Each scene shows the same named points in several views. A view is turned or mirrored, and shifted as a whole, has a little noise and may leave points out.

Scene 1
View 1
K174: [ -5  -3   2   1  19   9   9   3  -6   8 -20   6  -6  11 -13  24  -5  23
   8   9 -26   2]
K72: [  2 -36  16  27  12   8   0  16   6  10 -26  32 -16  18  14  17  -4  -7
  23   7 -34   4]
K491: [-22 -10  26  36  37  11  14 -13  -8   9  -5  14 -19  21  13  30  -2  18
   6  38 -23   1]
K159: [  2  13 -14  -4  13 -19 -19   8   7   8 -18  18  -4  12 -24  23 -19  20
  -8 -10   6 -14]
K710: [-11  -1   2   0  26  27 -15 -13  -3  16  -6  20  16   6 -22   2  -4   0
  -7   4  -6   3]
K601: [-13 -29  35  32  19  15  28   0  -7  -1 -22  13 -16  19  33  24   3  16
  22  27 -42   5]
K685: [-11  13  -7  -1  32   5   7  -3  -8  13 -12  -2 -11  10 -28  35  -9  34
  -1  19 -18   0]
K42: [ -2 -13   1   4  18  12  10  10  -4  11 -24   8 -10  12 -11  26  -4  17
  15  10 -34   7]
K257: [ -1  -9  -4   2  18  10  -4   7  -1  14 -20  16  -5  11 -17  20  -7   9
   8   4 -23   4]
K521: [ -2 -13  14   6   5   5  -1   3   1  -2 -24  22   7  10  12   6  -5   8
   7  -5 -15  -5]
K400: [  1  -7  -2   4  14  -5  11  14  -1   6 -28   7 -18  14  -9  34  -9  27
  14   7 -30   0]
K177: [ -1 -15   2   4  13  18 -20   2   5  13 -14  32  12   8 -12  -1  -8 -11
   2  -6 -10   1]
K184: [  2 -21  13  -3  -2  17   8   8  -3  -4 -31  15  11   7  12   4  -1  11
  15  -7 -30   3]
K729: [ -5 -10   2  15  27   9   3   6  -2  17 -16  15 -18  14 -12  30  -7  13
  10  17 -29   5]
K289: [ -5   3  -6   8  23  -5 -16   1   5  14 -12  22  -6  14 -20  22 -14  10
  -4   3  -3  -8]
K578: [  9 -25   4  -6  -5  15  -7  17   4   3 -32  27  13   5   3  -4  -4  -5
  15 -20 -26   3]
K657: [ -4  -2   1  16  17 -14  -5   8   5   8 -18  20 -17  16  -6  29 -15  19
   3   7 -10  -9]
K708: [ -7   0  -5  -1  27  15   4   0  -7  14 -15   5  -6   8 -25  26  -5  20
   5  13 -24   5]
K393: [  7 -36  22  -5 -15  19  24  18  -5 -12 -46  11   8   7  30   2   6  13
  30 -10 -52   8]
K236: [ -6 -18  13  18  17  12  -9   0   3  10 -15  29  -1  14   4   9  -6  -3
   6   5 -15  -1]
K402: [ -8  14  -8   2  29  -3   5   1  -6  12 -14   0 -16  13 -27  40 -11  34
  -1  18 -16  -3]
K11: [ -7  -8  10  -7  11  24  11  -3  -9   1 -23   6  14   5   0   8   0  19
   6   3 -26   5]
View 2
K42: [-23 -19 -10  27 -13  -8  20  -2   7   7   9  20  -3  -6 -11  15   0  -1
 -17  -2   1  -8]
K708: [-20 -26  -3  27 -14  -7  16  14  12   7  11  20   3   4  -7  24  -2  -6
 -25  -1  -3  10]
K159: [ -7 -17   9   7  10  11  19  11  37  -4   2 -11   8  17 -25  10  20 -11
 -24  -3 -20   9]
K729: [-30 -16  -4  32 -13  -2  18  -2   6   8   4  12  -3   3  -9  19   5   6
 -22  -7  12   0]
K578: [-14  -2 -10   1   8  -4  17  -3   1  16  24  -4  10 -16  -7 -24  -5 -11
  -2 -14 -17 -20]
K257: [-23 -16  -4  19  -4  -3  17   7  11   8  12   8   4   1  -9  10   2  -5
 -17  -9  -1   0]
K72: [-34   3 -10  25  -7  -1  18 -22 -11  14   6  -5  -4 -10  -6 -11   5  16
 -11 -16  15 -20]
K400: [-17 -19  -8  28 -11  -3  23 -11  18  -1   0  17  -4  -2 -22  18  10  -2
 -17   3  -3 -11]
K521: [-11  -5  -2  11  -7  -4  16 -10  -1  11   8  -8   6  -3  -3 -15  -1   0
 -20   1 -20  -7]
K11: [ -9 -17  -7  17 -17 -15  16   1  -4  14  16  15   8  -8   3  -1 -13  -9
 -22   8 -22  -2]
K685: [-16 -31  -1  30 -15  -6  18  14  24   1   5  24   1  10 -14  36   4  -8
 -30   7  -5  12]
K402: [-16 -30   2  31 -16   0  20   8  27  -3  -3  18  -1  15 -17  35  11  -4
 -33   8  -4  13]
K491: [-27 -13   1  46 -35  -6  12 -17 -16  10 -10   4  -6  12   9  16   3  26
 -44  10  11  10]
K184: [ -8  -9 -12  15 -13 -15  18 -13  -7  13  15  11   3 -16  -1 -13 -10  -5
 -13   6 -20 -17]
K393: [ -9  -2 -25  16 -13 -21  23 -31 -17  16  18  20  -1 -35  -4 -26 -15  -5
   0   8 -20 -41]
K289: [-19 -15   8  15   1   9  15  12  21   3   3 -11   7  18 -11  11  14  -1
 -28  -9  -5  13]
K601: [-25  -5 -13  43 -35 -15  17 -38 -27  13  -5  11  -9 -11   7  -1  -4  24
 -28  12   8 -18]
View 3
K393: [ -3 -13  14  -3  11  -1   5 -26  15  21 -28  10 -37  24  12 -14  15  16
 -16   9  -4 -32]
K236: [ -9  14 -21  17  21  -6  12 -16   5 -18   3  14   1   5  -4   2  11   8
  11   7   1 -17]
K184: [  0   3   5  11  12  -9   2 -20  13   5 -12  12 -22  15   0  -7  14   7
   6   8  -7 -28]
K729: [-24  15 -16  15  13 -13 -13  -1  12 -21  14   2  -8  16  13  14   3  14
  13  -4  10 -11]
K657: [-19  28  -9  17  10 -16   0  -4  14 -17  13   4  -1   0   4  36  21   5
  16   0   8 -19]
K159: [ -4  34  -2  27   5 -37  -8   6  23 -13  12   8   3 -14  -9  38  30  -6
  32  -1 -10 -17]
K289: [-11  30 -15  26  13 -24  -5   0  14 -24  14   9   6  -4  -5  25  17  -1
  30  -2  -2 -13]
K42: [-18   9  -3  13  10 -16 -18  -2  15 -10   6   2 -18  19  13   8   5  12
  12  -3   4 -14]
K174: [-16  16   0  15   5 -18 -18  -5  14 -14  10   2 -16  18   9  11   7   5
  21  -2   4 -20]
K11: [ -5  11   7  14   5 -12 -11 -18   8  -8   1   9 -24  24   0 -10   5   0
  24   7  -5 -30]
K402: [-28  31   0  19  -2 -25 -28   5  15 -26  26  -4 -12  13  10  33   8   2
  36  -7   8 -17]
K521: [ -3  16  -2  13  13  -9  10 -20  10  -5  -5  13 -11   7  -5   5  19   2
  12   9  -4 -28]
K578: [ 10   0  -6  16  18 -20   7 -12  19   8 -19  19  -9   1  -6  -9  20   8
   1   7 -20 -16]
K710: [  2  21 -19  30  17 -20  -4 -11   6 -27  10  19   3   5 -16 -11   6  -5
  38   6 -12 -15]
K491: [-38  27 -19   8  14  13   2 -23  -7 -34  23  -1 -10  29  13  14  -5  11
  18   5  30 -26]
K400: [-21  15   3  11   4 -18 -16   1  20  -6   7  -2 -17  13  17  27  15  10
  11  -5   8 -17]
K177: [  5  13 -22  26  23 -20   5  -9  11 -16   0  22   6  -1 -14  -9  11   2
  20   6 -14 -11]
K257: [-11  13 -10  20  11 -22 -13  -1  16 -13   7   8  -7   9   4   7   8   8
  19  -2  -3 -13]
K685: [-25  28   1  20  -2 -24 -32   3  13 -27  27  -3 -16  18   9  23   3   0
  40  -6   6 -19]
View 4
K236: [  5  12  18  -3  17 -10 -10  19  15 -14 -18   3   3   6  21 -13   8 -14
 -11   1 -25 -15]
K400: [-22   3  -8   4  -5   4   2  -8  13 -12   7 -12   6  -2  42 -11  -2   6
 -12 -16  -6  -7]
K491: [-17   5  -2 -20  23   4 -36  16  32 -37 -16  21  -2  14  47 -23   9  -1
 -21 -20 -18   0]
K685: [-22  -9 -13   5  14   8 -17   4  18 -14  18 -17   0   3  40 -23  24  15
   2 -22 -24   8]
K708: [-13 -10  -5   1  14  -7 -19   7  14  -9  14 -16   5  -1  33 -22  17   9
  -3 -13 -25  -3]
K710: [  8   0  16   3  28 -14 -14  28  11  -3  -3 -14   0   6  10 -19  29  -7
   5   2 -40  -5]
K257: [ -4  -1   5   4  10  -9  -7   7   9  -6   4 -15   7  -1  26 -17   9  -1
  -6  -6 -22 -14]
K289: [ -3  11   4  17  20   8   4  14  14 -15   0 -20  -2  12  22 -19  19  -6
   6 -10 -28  -6]
K184: [ -6   4  19 -15  -6 -26  -6  12   7  11  -9   5   4 -12  21   3   5  -3
 -18   7 -14  -5]
K393: [-12   3  21 -30 -24 -38  -6   5   4  17 -15  18   9 -24  27  16 -14   0
 -36  11   0  -9]
K521: [ -4  14  19  -7   4 -12   1  17  11   0 -16   5  -2   0  19   0  11  -7
 -11   2 -18  -1]
K657: [-12  17   2  10   9  12   7   6  16 -19  -6  -8  -2  12  33 -13   8  -5
  -5 -14 -16  -4]
K729: [-10  -1  -4  -2  12  -2 -17   4  16 -22   0  -7   8   3  37 -22   3  -1
 -11 -13 -19 -16]
K11: [-11  -6  12 -16   3 -22 -18  16  10   9   0   2   2 -10  24  -3  20   7
 -11   0 -21   5]
K177: [ 13   6  22   6  20 -18  -4  23   7  -3  -9 -14   5   2   9 -14  14 -15
  -2   7 -34 -17]
K578: [  6   8  27  -3  -3 -29   7  13  -1  14 -11  -7   9 -12  10   2   0 -12
 -12  14 -20 -18]
K159: [ -8  16   5  27   9  14  24   8   8  -4   6 -29  -6  10  20 -12  24  -2
  14 -10 -23   3]
K42: [-14  -5   0  -5   3 -10 -14   2  12  -8   5  -8  10  -6  36 -15   2   4
 -14  -8 -15 -11]
K601: [-19   6   6 -34   2 -13 -32   8  26 -25 -25  33   5  -1  47  -6  -9  -3
 -38  -9  -5  -8]
K174: [-16  -3   0  -3   5  -7 -13   6  15  -5   7  -7   3  -3  34 -14  12   7
  -8 -10 -17   0]
K72: [  1  13  14  -9   5 -14  -8   6  13 -21 -22   8  12   1  30 -10 -17 -18
 -26   0 -10 -32]
K402: [-24  -3 -14   9  13  12 -10   3  18 -16  17 -18   0   6  41 -23  21  13
   3 -23 -20   6]

In a view up to two points have been moved. Name them for each view, in the order of its rows, or write -.
view 1 => K710
view 2 => K685, K184
view 3 => -
view 4 => K400
